Each row is a point on a tangle of strands that fork, close into loops and nearly touch. The rows are in no order.
Points whose rows are less than 6.53 apart are linked; no others are. Some points are linked to none.
k243: [ 1.16 -1.49  0.91 -1.07 -0.32  0.88  0.02 -2.36  1.22 -3.11  1.07  3.61
 -1.59  3.17 -0.32  1.41 -0.75  0.01 -0.72  1.32  0.57 -1.92 -0.57 -0.05]
k152: [ 0.87 -1.75 -1.51  1.75 -0.92  0.25 -3.23 -1.71 -0.34  1.33  1.72  0.00
  0.53  0.51 -1.63 -3.12 -1.31  0.70  1.22  1.17 -1.66 -3.52  2.62 -2.88]
k995: [-0.33  1.43 -2.02  1.30  0.36  1.59 -0.84  2.19  1.16  1.68 -1.25 -1.72
 -0.27 -1.27 -0.68  2.27 -0.36 -0.82  2.13  1.08  0.27 -0.84 -2.09 -2.15]
k674: [ 0.28  1.34 -0.49 -0.28 -1.53  0.61  2.87 -1.02  1.58 -1.77  0.63  1.82
  1.69 -1.06  0.33  0.54  0.37  2.57  2.10  0.00 -0.99  1.92  0.91  1.00]
k616: [-2.08  3.27 -1.53  3.01  1.66  0.09  0.23 -0.08 -0.09 -0.38 -0.35  0.02
  0.85 -0.60 -0.90 -0.59  0.35 -0.78  0.07  2.29  1.79 -0.16 -2.52  0.29]
k690: [-0.49 -0.96  0.39 -1.75 -2.40  0.87  0.35 -3.12  0.93  0.60 -0.96  2.23
 -1.51  1.26 -1.13 -0.90 -1.97  2.66 -2.64  1.74  0.43 -0.39  0.09 -3.91]
k458: [-1.77  2.83 -2.10  3.03 -2.10  0.84 -1.03 -0.02 -0.29  1.00  1.18  0.23
  1.89 -1.23 -1.15 -1.08 -0.48 -1.08 -0.40  2.31  0.55 -0.59 -1.50 -0.63]
k55: [ 1.05 -0.70 -1.23  2.56 -1.17 -1.04  0.10  1.72  0.06  4.31 -1.95 -1.16
  1.31 -3.59 -0.08  0.57  0.35  2.26  1.28 -1.62 -0.24  1.44  1.15 -1.15]
k133: [-1.64 -1.24  1.83 -1.25 -0.43 -1.84  3.56  2.77  1.33 -0.48  0.03  2.74
  1.71  0.31 -0.99  2.38  0.86 -2.17  0.14  0.66 -3.36 -1.60  0.49  0.46]
k666: [ 1.17 -0.13 -0.23 -1.58 -0.74 -1.68  1.60 -1.50  0.24 -2.05 -0.76  1.15
  1.19 -0.61 -1.32 -0.30  1.92  0.64 -1.91 -0.68 -2.68  1.39 -0.97  0.15]
k863: [-0.92  1.72  0.80  0.54  0.80 -0.55  1.41 -1.08  0.54 -1.58 -0.41  2.07
 -0.23 -0.54 -1.46 -1.60  0.77 -1.83 -0.34  1.89  0.92  1.57 -3.52  0.08]
k964: [ 1.93  0.01 -0.80  1.31  0.91  1.70  0.72 -1.94  1.97 -1.16 -0.27 -1.53
 -0.90 -0.34 -0.92  2.43  2.24 -2.78 -0.32 -1.55  1.04 -2.55 -0.95 -0.59]
k395: [-0.16 -1.68  2.23 -1.29  2.09 -0.50 -0.97 -0.14 -0.43 -1.53 -1.17  1.91
 -2.69  4.32 -0.78  2.32 -1.57  0.97  0.44  1.60  1.06 -0.13 -1.36  2.99]
k341: [-0.04  1.18  0.02  0.97 -1.67  2.40 -1.84  1.76 -1.46 -2.09  0.78 -1.49
 -0.61  1.26 -0.11  0.74 -1.98  2.20 -0.30 -0.59 -1.20  1.96 -0.99  0.64]
k543: [ 0.50  0.58 -1.06  3.56 -0.82  2.60 -1.75  1.93 -0.35 -1.26  0.91 -1.76
  0.41 -0.82  0.34  0.59 -0.60  1.07  0.90 -1.41  0.37  0.91  0.78  0.22]
k826: [ 1.44 -1.42 -0.86 -4.00 -0.54  1.18  2.09 -1.17  1.65  0.78 -0.16 -1.10
  0.63 -2.49  0.02  1.28  2.78 -5.09 -0.74 -1.13 -0.70 -2.15  1.31 -0.46]
k777: [-1.89  0.83  0.93  0.01  0.52 -0.24  1.95  2.10  0.39 -1.87 -0.63  0.61
  0.10 -1.82  0.41  0.61 -0.72  3.14  2.59 -0.34 -0.80  2.75  0.31  1.25]
k903: [ 0.45  2.13 -2.37  2.69  1.41 -0.45 -1.55  1.30 -1.76  1.90  0.85 -1.31
  2.37 -0.06  3.53 -1.36 -0.16  1.41 -0.18 -0.55  2.59  0.45  2.56  0.20]
k566: [ 2.44 -3.18 -1.27  3.52 -0.08  1.69 -1.38  1.07 -2.17  5.68 -0.65 -3.43
 -1.19 -1.53  0.15  1.91  0.20 -1.57  0.98  1.35  2.58 -0.33  0.32 -0.75]
k927: [ 0.60  1.29 -0.54 -0.57  1.85  0.15 -0.85  2.25 -0.03 -0.44 -0.90 -2.94
  1.34  0.84  3.72  0.38  1.25  1.15 -1.26 -1.55  1.60  4.18  1.52 -1.38]
k23: [ 0.08  2.50 -1.28  3.49 -1.57 -0.28  1.27 -1.03 -0.34  2.82  1.27  0.22
  0.67 -0.21 -0.89 -2.39 -2.18  0.77 -0.41  1.63 -0.03 -0.88 -1.02 -0.04]
k933: [ 0.69  2.99  0.21  2.44  2.26  0.42  0.24 -0.77 -2.24 -1.78  1.73 -0.26
  0.19  1.55  0.64 -0.95  0.42 -1.23  0.36 -0.24  1.44 -2.60 -0.29  1.70]
k504: [ 0.11 -0.71  0.60  0.67  0.42  1.46  1.61  1.40  1.85 -2.41 -0.39 -2.12
  1.58 -1.50  1.22  3.56  2.49 -1.41  1.20 -2.03  0.95  1.32  0.63  0.89]
k335: [-1.18 -1.03  2.17 -0.74  3.20  0.47  0.57  2.32  1.92 -0.77  0.75 -1.72
 -0.28  0.50  3.46 -0.01  1.40 -3.25 -0.91 -2.87  1.52  2.47  2.86  2.87]
k218: [-2.00  0.46 -1.23  3.17 -0.12  0.53 -3.00  0.73  0.50  0.55  0.17 -2.69
  1.38  0.69 -0.53 -1.01 -1.33  2.00 -3.07  0.97 -0.04  4.05 -0.47  0.86]
k366: [ 1.60 -0.30 -1.04  2.08  1.00  1.99  1.70 -0.18  0.27  0.20 -1.27 -2.38
  0.42 -1.16  0.10  4.46  3.15 -1.82  0.98 -0.65  2.53 -1.45  0.38  0.14]
k391: [ 0.94  0.19 -0.16 -0.76  0.28 -0.13 -1.22 -1.74 -0.94 -1.80  0.44  1.64
 -0.28 -1.25 -0.15 -1.24  1.81 -1.07  1.35 -1.11 -0.14 -3.31  0.93 -2.37]
k628: [-0.43  0.35 -1.17  0.55  2.85 -0.08 -0.86  3.33 -0.87 -1.25 -1.72 -2.75
 -2.46 -1.33  1.59 -1.97 -1.13  0.64 -0.76 -0.81  1.49  2.58  0.40  0.48]
k75: [-2.10 -0.38  2.35 -1.53  3.86 -1.37 -0.18 -1.01  1.29 -0.30 -0.43  1.54
 -2.19  3.45  1.62  1.52 -0.61  2.05  0.03 -0.39  1.39  1.08  0.27  3.04]
k455: [ 0.92 -0.19  0.36 -2.30 -0.15 -1.75  3.88  1.73  2.24  1.12  0.10  1.84
  2.57 -0.68  0.81  2.02  2.00 -3.72 -0.38 -0.48 -2.15 -0.56  0.64  0.23]
k30: [-0.86  2.29 -1.41  2.24 -0.51 -1.08 -1.73  1.00 -2.33  1.94  0.91  0.30
  2.85  1.36  1.30 -0.97 -0.97  2.89 -0.33  1.38  0.21  0.84  1.57  0.53]
k739: [ 0.44 -0.57 -1.07 -4.24  0.88 -0.01  0.46 -2.14 -1.00 -1.09 -0.36 -0.17
 -1.28  1.37 -1.45 -0.44 -1.55  0.81 -3.21  1.24 -2.17 -4.83  0.26 -2.02]
k45: [ 2.44  1.99  1.00  1.83  0.84  0.68  3.07  3.02 -0.29 -0.23 -0.27 -1.14
  1.05  0.44  1.30  0.64 -0.12 -0.58  0.31 -0.22 -0.17  2.45 -0.16 -0.03]
k868: [-1.68 -1.12  2.79 -3.43 -2.62 -0.49  0.24  1.78 -1.30 -2.75  0.14  2.80
  1.20  2.18  0.05  1.54 -0.62 -1.29  1.22  2.83  0.57  2.23 -2.02  0.59]
k426: [ 0.55  0.18  0.23 -1.11  0.07 -0.74  4.53 -0.07  1.17 -1.30  0.01  1.79
  0.11  0.60 -2.10  0.66 -0.22 -1.46 -0.95  1.41 -3.06 -2.26  0.18  0.62]
k317: [-0.51  1.58  0.34 -0.75  2.75  2.31 -0.84  1.11  0.33 -1.82  0.65 -1.96
 -0.56  1.36  0.83  0.86  0.42 -1.02  2.36 -0.09 -0.21  0.71  0.25  0.92]
k205: [-2.69  1.35 -1.49  1.68  0.13 -1.18 -1.74  2.41 -3.45 -0.10 -0.84 -0.20
  1.78  2.28  0.32  0.78 -1.81  3.84 -1.40  2.65  0.93  0.41  1.03  1.94]
k887: [-0.53  0.23 -0.07  0.36  3.00 -0.87 -1.35 -1.11  0.83  0.38 -0.71  1.27
 -0.67  2.41  1.43  0.62 -0.30  3.99  0.89  0.05  1.18  1.08  0.10 -0.35]
k461: [ 1.08 -2.71 -1.92  3.31  1.21  0.47 -1.89  3.45 -1.80  3.45 -2.32 -4.21
  0.17 -2.24  0.67  1.79  0.81  0.41  0.24 -0.10  1.71  1.12  2.43 -0.57]
k246: [-0.90  1.60  0.92  3.04 -0.55 -0.94 -2.64 -1.72 -1.56  2.47  1.12  0.12
 -1.12  0.64  0.11 -1.28 -1.00  2.50 -0.43 -2.21  0.75 -2.22 -0.32 -0.78]
k891: [ 1.00  1.68 -0.50  0.24  1.62  2.14 -0.48  0.03 -1.16  0.72 -0.97 -3.53
 -1.18 -1.43  0.57 -0.56  0.92 -1.36  2.05 -0.70  1.66  1.52 -0.46  0.46]
k148: [ 0.35 -0.77 -0.87  2.75 -0.30 -1.58 -0.42 -1.15  3.05  4.95 -0.65  0.47
 -0.78 -1.42 -0.80 -0.55 -1.54  2.42  0.61 -0.65 -0.24 -1.12 -0.06 -2.53]
k682: [ 1.05  0.88 -1.30  1.35 -2.12 -0.73  1.67 -1.65  0.56  2.31  0.92  1.44
 -0.77 -1.27 -0.83 -3.01 -2.79  0.36 -2.31  0.66  0.26 -2.64 -1.24 -2.39]
k139: [-2.09  0.74 -0.24 -2.66  3.17 -1.19 -0.19  3.76  0.89 -1.86 -1.36 -2.94
 -3.08 -0.36  3.29 -0.61 -0.39 -0.80 -1.10 -1.60  1.80  0.80  1.93  0.59]
k937: [ 0.62 -0.48 -1.79  2.71 -2.11  2.04 -0.74 -0.39  1.55 -1.52  0.30 -0.58
  1.37 -1.98 -0.83  0.87  1.20  0.07  0.19 -0.75  0.39  0.85 -0.54 -1.44]
k989: [ 3.29  0.76 -0.58  3.13  1.70  0.93  1.37 -1.95 -1.39 -0.77  0.92 -1.51
  0.40 -0.28  0.30 -1.66  1.59 -2.17  1.21 -0.45  2.46 -2.03  0.18  1.20]
k40: [ 0.44 -0.81  2.34 -2.66  0.09  0.00 -0.25 -1.90  0.84 -2.02  0.20  2.00
 -0.89  0.57 -0.50 -0.06  2.09 -1.23 -1.22 -1.52 -1.32 -1.38  0.37 -3.06]
k476: [ 0.10  0.66  1.91 -0.99  1.11 -0.28 -1.02  1.78 -0.23 -1.81  0.19  0.06
  1.09  2.32  2.58  0.98  0.53  0.76 -0.63 -0.46  0.49  3.84 -0.92 -0.92]
k696: [-2.05  1.62  0.21 -0.58 -1.93  0.32  0.62  1.50  0.41 -1.70  0.00 -0.77
  1.66  0.00 -0.66  2.02  0.41  0.45 -0.23  0.77 -1.16  1.77 -3.10 -1.78]
k511: [ 1.88  0.02  0.00  0.28  1.27  0.34  0.11 -1.48 -0.24  1.24 -1.87 -0.92
 -1.00 -2.26 -1.04 -1.89  2.13 -2.18  1.71 -0.05  1.14  1.67 -1.99 -2.11]
k22: [-2.21 -0.17  3.33 -1.52  0.66 -1.70  2.47  3.85 -0.27 -0.59 -0.25  0.79
  1.01  1.05  0.15  2.31  0.16 -0.77  0.51 -0.22 -2.69  1.21 -0.08  1.56]
k385: [-0.87  0.22 -0.64 -1.29 -2.50  0.61 -1.19 -2.44  2.47  1.35 -0.24  1.48
 -0.99  0.06 -0.62  0.18 -1.15  3.54 -0.42  0.33 -0.55  1.81 -2.09 -2.50]
k724: [-1.07  1.22  1.22 -1.70 -1.97  1.13 -0.04  1.28 -0.02 -2.45  0.95 -1.13
  0.05  0.32  0.08  2.14 -0.32  0.62  0.14 -1.46 -2.25  1.57 -1.80  1.28]
k852: [-0.16  0.38  0.12  1.67  2.50 -1.50 -2.24 -0.56 -0.70 -0.43 -0.86  0.24
 -0.19 -0.26  1.54 -0.96  1.12  2.62 -0.40 -2.19  1.24  1.66 -0.06 -0.14]
k596: [ 0.20  2.11  1.88  0.59  3.35 -0.12  4.07  2.53  0.35 -0.14  0.16 -1.35
  0.92  1.79  1.43 -0.10 -0.10 -1.82 -0.13  0.52 -0.69  2.34  1.78  2.33]
k533: [-0.90  0.67  0.51  1.30 -3.62  0.07 -1.08  1.61 -1.48 -1.14  0.66  1.48
 -0.14 -3.00 -0.93 -1.48 -0.83  0.02  0.01 -0.57 -0.33  0.75 -2.19 -1.16]
k268: [-2.29 -0.92  0.46 -2.04  2.57 -0.73  1.43  3.77  1.76 -2.83 -0.09 -2.70
 -2.50 -0.16  3.41 -1.01  0.56 -3.31 -1.57 -1.67  1.77  1.57  3.95  2.20]
k310: [-0.49  0.18 -0.53 -2.44 -3.91 -1.22  1.49 -0.48 -3.66 -0.76 -1.43  2.26
  1.01 -0.01 -2.28 -1.55 -1.12  1.92 -1.42  3.21 -1.51 -0.37 -0.05 -0.55]
k184: [-1.28  0.40  2.27 -1.66 -1.21 -0.17 -1.21  2.02 -2.93 -2.52  0.48  1.12
  1.69  1.90  1.48  0.25 -0.01  1.20  0.72  1.44  0.74  3.59 -0.85 -0.02]
k279: [ 0.51  0.26  0.26  3.40  1.05 -0.84 -3.33 -0.10 -1.81  1.77  0.02 -1.27
 -1.08 -1.15  0.62 -2.34 -0.02  1.18 -0.54 -2.90  1.38  0.43 -0.20 -0.17]
k705: [-0.44  0.39 -1.80  4.57  1.38 -0.32 -1.50  1.23  2.01  3.71 -0.80 -1.10
  0.09 -0.83 -0.50  1.26 -1.11  0.43 -0.03  0.33  0.93 -0.81 -0.96 -1.14]
k394: [ 1.45 -0.44 -1.34 -3.13  1.03 -0.53  0.73 -2.47  1.17 -0.25 -0.11 -1.33
 -0.22 -0.86 -1.15  0.38  2.34 -3.40 -2.15 -2.03 -2.26 -3.04 -0.49  0.94]
k349: [ 2.34  0.75 -2.57  0.08 -0.32 -0.51  1.41 -1.56 -0.98  2.31  0.50 -1.34
 -0.45 -3.17 -0.23 -2.71 -0.68  0.83  3.70 -0.82  0.30 -2.50 -0.42  0.70]
k320: [-1.44 -0.80  3.06  0.54  2.46  0.24  0.84  1.09  0.96  0.58  1.77  0.49
 -0.15  1.95  1.13 -0.12  0.62 -2.46 -1.02 -2.73 -1.19  0.78  1.53  4.30]
k799: [-0.34 -1.11 -0.21 -5.15 -1.14  0.32  1.32 -4.15  0.71 -1.46  0.79  2.49
 -1.37  0.60 -0.91 -0.70 -1.02  2.18  1.05  0.64 -1.64 -1.79  1.75  1.23]
k14: [-0.69  0.88  0.84  1.43 -0.57 -0.02  0.04  2.59 -1.16 -1.52 -0.82 -0.99
  0.23 -3.38  0.48 -0.64  0.54 -0.60  0.59 -1.59  0.98  2.79 -2.28 -0.19]
k336: [ 1.03 -1.05 -1.15  3.09 -1.53 -0.52 -4.66 -0.53  0.78  3.80  1.03 -2.59
  0.61 -1.85 -1.47 -0.06 -0.78 -0.35 -0.80 -1.52 -1.38 -0.90  1.12  0.36]
k827: [-0.53  0.37 -0.51 -0.42 -3.31 -0.77 -2.00  1.46 -1.98  0.81  0.66  2.88
 -0.20 -1.00 -0.70 -1.41 -2.16  0.36 -0.59  1.47 -0.55 -0.47 -1.85 -2.27]
k447: [ 0.53  0.76 -0.88 -3.22 -1.70  0.49 -1.24  0.57 -0.88 -0.68  0.64  2.42
 -0.70  0.68  0.00 -0.25 -1.36 -0.35  0.63  1.73 -1.25 -1.61 -1.47 -2.27]
k429: [ 1.85  0.17 -1.30 -0.52  4.23 -1.16  1.39  0.41 -0.52  1.47 -1.47 -2.84
 -1.10 -1.50  1.14  0.52  0.58  0.62  2.70 -2.03  0.42 -0.84  0.79  2.83]
k409: [-0.23 -1.25  0.41  1.61 -1.65  1.06  0.64  0.97  1.43 -4.63  0.67  0.07
  1.80 -2.22  0.28  2.23  1.61 -0.56  1.22 -1.75  0.51  0.75 -0.95 -1.00]
k509: [-0.34 -0.16  3.12 -1.66  0.52 -0.42 -0.65 -0.45  1.24 -1.73  0.78  1.94
  0.44  2.37  1.34  1.44  2.05 -1.40 -0.62 -1.26 -0.18  1.44 -0.82 -0.36]
k524: [ 2.74 -2.45 -1.67  2.55 -2.67  1.41 -1.08 -1.70 -0.61  5.14  0.17 -3.11
 -1.49 -2.41 -0.29  1.07  0.35 -1.37 -0.42 -0.70  2.39 -2.40  0.02 -1.75]
k841: [ 0.19  0.34  0.90 -3.66 -1.97 -2.52  1.22 -2.13 -2.14 -0.48 -1.19  2.77
  0.11 -0.16 -1.40 -1.99  0.48  1.41 -2.07  0.88 -1.78  0.40 -0.61 -1.05]
k634: [-1.65 -0.49 -0.54  0.40 -3.98 -0.08 -3.97 -1.70 -2.95  0.13 -1.03  0.97
  0.24  2.56 -2.11  1.64 -0.81  2.89 -1.94  1.17  1.50 -1.47 -0.37  0.80]
k959: [-2.43 -1.72  3.12 -0.85 -0.76  0.50  1.01  0.05  0.74  0.75  2.43  3.70
  0.56  2.82  0.17 -1.00  0.63 -3.39 -1.14 -0.54 -1.23  0.75  0.48  3.41]
k783: [ 0.68  1.03 -0.28  1.63 -0.40 -0.55  1.28 -1.28  1.39  3.78 -1.65 -0.56
  0.11 -1.86 -0.46 -0.89  0.46  2.88  1.88 -1.23 -0.57  1.67  0.26 -2.35]
k407: [-3.04 -1.69  1.27 -1.34  1.15  1.13 -0.87  0.53  1.65 -2.41  1.14 -1.16
  1.50  0.75 -1.28  1.17  2.62 -3.12  0.85 -1.42 -2.95  0.56  0.45  2.66]
k332: [ 1.27 -0.38 -1.19 -3.49  0.41 -1.10  2.14 -3.03  0.98 -1.82 -0.28  0.68
  0.88 -0.79 -1.22 -0.95  1.28 -0.91 -4.18 -0.10 -2.79 -1.15 -0.01 -0.58]
k480: [ 2.64  0.39 -2.18 -1.28 -1.36  0.82  0.81 -1.78 -1.34  1.63  0.37 -1.47
 -0.61 -3.25 -0.13 -2.78  0.22 -2.11  1.07 -0.50  1.11 -3.11 -0.45 -1.61]
k649: [-0.11 -1.71  0.11 -0.63  1.66 -0.28 -0.19 -2.20  1.10 -1.73 -1.09  2.34
 -2.62  3.52 -2.05  1.14 -0.98  1.29  0.46  2.69  0.15 -1.78 -2.01  0.83]
k532: [ 0.24  0.94  0.64  0.07  3.01  0.47  1.51  0.87  1.14 -0.77 -0.74 -2.15
 -0.25 -0.40  3.68  0.52  1.92 -0.44 -0.24 -2.15  3.42  2.46  2.77  1.08]
k951: [-3.25 -3.28  2.25 -4.23 -2.99 -0.14 -0.01 -1.67 -0.32 -3.07 -1.33  2.50
  0.23  1.42 -2.28  1.94  0.45 -0.95  1.38  1.62  0.96 -0.84  0.87  3.37]
k169: [-0.18 -0.45 -0.09  0.20 -1.71  0.99  1.67 -1.99  0.39  0.63  0.38  1.81
 -1.27 -0.05 -1.13 -1.80 -3.78  0.99 -4.28  2.51  0.82 -2.73 -0.37 -3.54]
k110: [-0.16 -1.00  0.65  2.62 -1.79 -1.78 -4.63  1.87  0.72  2.98  1.29 -0.11
  0.42 -2.74 -1.07 -0.77 -2.43 -0.80 -0.74 -0.28 -1.52  1.48  0.27  0.84]
k771: [-1.69 -0.20  0.20  1.50 -2.15  0.07 -3.18 -2.66 -0.95  0.71  0.25  0.95
 -1.43  1.40 -1.68  0.06 -0.87  3.36 -0.98 -0.64 -0.44 -2.47  0.02 -1.13]
k278: [ 4.27  0.88 -0.26  1.33  1.45  0.78  2.73  0.67  1.22  1.18 -0.53 -1.48
  0.19  1.43  0.93  1.85  0.30 -1.58  0.27 -0.35 -0.36  0.38 -1.02 -0.47]
k663: [ 1.82  0.57 -2.52 -1.59  1.58 -0.66  1.70 -0.90 -0.24  2.11 -1.28 -1.74
 -0.26 -2.81 -0.28  0.11  0.87  1.20  3.99 -1.21 -1.03 -1.39  0.15  1.20]
k177: [ 0.86  1.26  0.67  0.65  2.31 -1.31  4.01  1.24 -0.12 -0.48  0.14  0.73
  1.11  0.82 -0.93  0.11  0.40 -2.24  0.02  1.19 -2.36  0.10 -0.29  3.58]
k725: [ 2.78 -0.54 -1.85  2.33 -1.81  0.28 -1.75 -0.72 -0.01  3.78  0.37 -2.49
 -0.55 -0.75 -0.09  0.32 -0.42  0.66 -0.09 -2.82 -0.16 -3.69  0.48 -1.70]
k5: [ 3.35 -1.36 -0.16 -2.53 -0.78  0.22  1.89  1.31  1.01  0.04 -0.24  0.13
  2.08 -1.46  1.16  2.18  3.11 -4.42  0.50 -1.33 -0.98 -0.03  0.66 -0.46]
k542: [-2.22 -0.33  3.41 -1.01  1.49 -0.88  2.60  2.10 -0.28 -1.57 -0.52  0.54
  0.07  0.76  0.70  0.67 -0.38  1.99  1.23 -0.46 -1.48  3.31  2.04  2.52]
k250: [-2.37  0.89  0.34 -1.18  0.95 -0.85  1.89  1.42  3.13 -0.77 -1.15 -0.50
  1.55  0.94 -0.59  3.94  1.19 -0.34  0.51  1.11 -1.64  1.02 -2.52 -1.18]
k709: [ 3.44 -1.89 -1.46  0.71 -1.10  0.45 -0.66 -1.98 -1.26  2.08  1.46 -1.31
 -0.40 -2.28 -0.06 -4.82 -0.72 -1.48  1.16 -0.50  1.21 -3.91  1.12 -3.20]
k490: [ 0.41  1.95 -1.03 -1.46  1.19  0.74 -1.96  0.71 -0.68 -0.40  0.90  0.24
 -0.36  1.58  0.97  0.79 -0.19 -0.42  1.91  0.37 -0.65 -1.28 -1.34 -0.20]
k77: [-0.47 -0.40  0.65  2.01 -2.61 -1.43 -4.28  0.57 -1.80  2.73  1.70  1.50
  0.55 -0.38 -1.01 -2.09 -2.18  0.27 -1.02  1.15 -1.35  0.58  0.20 -0.14]
k922: [-1.39  1.57 -1.07  1.83  0.61 -0.21 -2.73  2.69 -0.79 -0.06  1.03 -1.06
 -0.39  0.46  4.13 -2.22 -2.10  1.89 -2.05 -0.62  3.13  1.85  2.99 -0.47]
k778: [ 2.72  0.32  0.69  1.11  1.54  1.52  1.29 -0.77 -2.74  0.94 -0.38 -2.93
 -1.02 -1.37  1.25 -0.23  2.37 -3.68  1.21 -0.49  3.51  0.02 -0.64  1.67]
k420: [-3.36 -0.16 -0.38  1.15 -2.85 -0.91 -3.72  0.47 -3.41  1.26 -1.25  0.24
  1.72  2.27 -1.91  0.95 -1.31  3.01 -0.65  2.98  0.66  0.40  0.47  0.86]
k222: [-0.32 -1.35 -1.08 -1.93  0.01  0.15 -2.41 -3.70 -1.00 -2.03  0.03  2.02
 -0.30 -0.15 -1.47 -2.81  0.90  1.10 -0.09  1.30 -0.66 -2.37  1.49 -3.44]
k754: [ 0.97 -1.78 -0.24 -3.06 -2.04  1.04  1.19 -2.35  0.17 -2.65 -0.14  2.98
 -2.14  1.57 -1.38  0.79 -2.80  0.52 -3.69  2.06  0.66 -2.34 -0.79  0.43]
k293: [-0.42  0.58  1.06 -0.08  0.67  0.58  1.13  0.44  0.43 -1.73 -1.36 -0.57
 -0.25 -2.65 -1.66 -0.97  2.17 -2.52  1.55  0.14 -0.04  2.25 -2.74 -0.82]
k611: [-2.42 -1.20  3.40 -2.29 -0.61  0.11  1.19  1.23 -0.17 -1.19  1.37  3.57
  0.56  2.38  0.00 -0.13 -0.47 -2.93  1.28  2.31 -0.23  2.09 -0.13  3.75]
k212: [ 2.51 -3.02 -0.50  3.37 -0.74 -0.25 -2.72 -1.78  0.90  2.52  2.51 -0.71
  0.42 -1.12 -0.87 -3.64 -1.14 -1.49  1.57  0.07  0.47 -3.62  2.62 -2.21]
k483: [-2.56  0.89  1.88 -2.86  4.87 -1.57 -0.97  1.76  0.93 -0.67 -0.27 -0.50
 -2.50  2.78  3.33  0.49 -0.47  0.17 -1.13 -1.23  1.18  1.16  1.18  1.14]
k180: [-0.15 -0.82  1.46 -1.85 -0.17  0.64  2.17 -0.66  2.08  0.75  3.08  3.58
  0.66  3.29  0.47 -0.32 -0.19 -4.23 -1.00  1.07 -1.30 -1.51  0.64  2.41]
k939: [ 3.88  0.63 -0.30 -0.80  1.21  0.39  2.30 -1.49  1.39  0.57  0.85 -0.65
 -0.53  2.50 -0.09 -0.49 -0.45 -1.42  0.13  0.59 -1.33 -1.35 -1.38 -0.79]
k26: [ 0.26  0.50 -0.23 -3.28 -1.14  0.60  2.29 -2.13  2.40 -0.71  1.34  1.70
 -0.44 -1.02  0.11  0.51  0.03  1.21  2.34 -1.34 -2.27 -1.13  1.72  0.96]
k36: [-1.96  0.20 -0.24  1.38  1.75 -0.56 -1.74  2.17  0.50 -1.29 -1.35 -1.58
 -1.53  0.79  1.29 -0.70 -1.82  3.03 -3.32  0.04  1.49  4.04 -1.24  0.07]
k418: [-0.85 -2.19  0.53 -3.31 -2.43 -0.79  0.90 -2.81 -0.50 -2.45 -1.91  2.68
 -1.32  0.74 -2.80  1.16 -0.50  2.42  0.01  1.14 -0.50 -0.63  0.49  2.92]
k921: [-0.10  0.83 -1.53 -1.12 -2.19 -0.36  0.36 -1.75  2.50  0.46  0.75  3.80
 -0.09  0.05  0.87  0.76 -1.34  2.64 -0.14  0.72  0.67 -0.06 -1.76 -0.74]
k27: [ 2.42  0.03 -1.12 -0.02  1.17 -0.19  1.55 -3.05  1.26  0.59  0.34  0.10
 -0.93  1.05 -1.31 -2.89 -1.08  0.99  0.97  1.50 -0.80 -0.66 -2.03 -0.92]
k893: [-0.02 -1.47 -1.31  2.05 -0.48  0.53 -0.19  2.76 -1.85  3.50 -2.39 -3.36
  1.06 -4.25  0.95  0.85  1.37  1.60  2.00 -0.73  1.87  2.74  2.47 -0.62]
k39: [-0.59 -1.90 -0.78 -0.32 -0.70 -0.39 -2.16 -3.43 -2.22  0.70  0.31  0.35
 -0.24  0.92 -2.74 -3.99 -1.10  2.20 -0.28  2.02 -1.36 -3.62  2.20 -3.08]
k94: [-3.46 -1.93  1.76 -2.30 -0.52  0.02 -0.53  0.12  0.15 -3.77  0.46  0.97
  1.13  1.70 -1.48  2.87  1.54 -0.44  1.20  0.86 -1.52 -0.02 -0.11  1.93]

A fork is a point with three links, a tip a point with one. Leave the first point through the second and follow the links. Name the first fork or tip that comes.
k349; k480: k476
k922; k903: k75
k391; k222: k429
k293; k863: k921
k336; k725: k995
k385; k690: k293

A tip is a point with one link. Name the tips that can be reached along the links from each point below, in the order of the rows.
k426: k310, k407, k27
k827: k995, k933, k921
k959: k218, k429, k922, k754, k180
k937: k964, k250
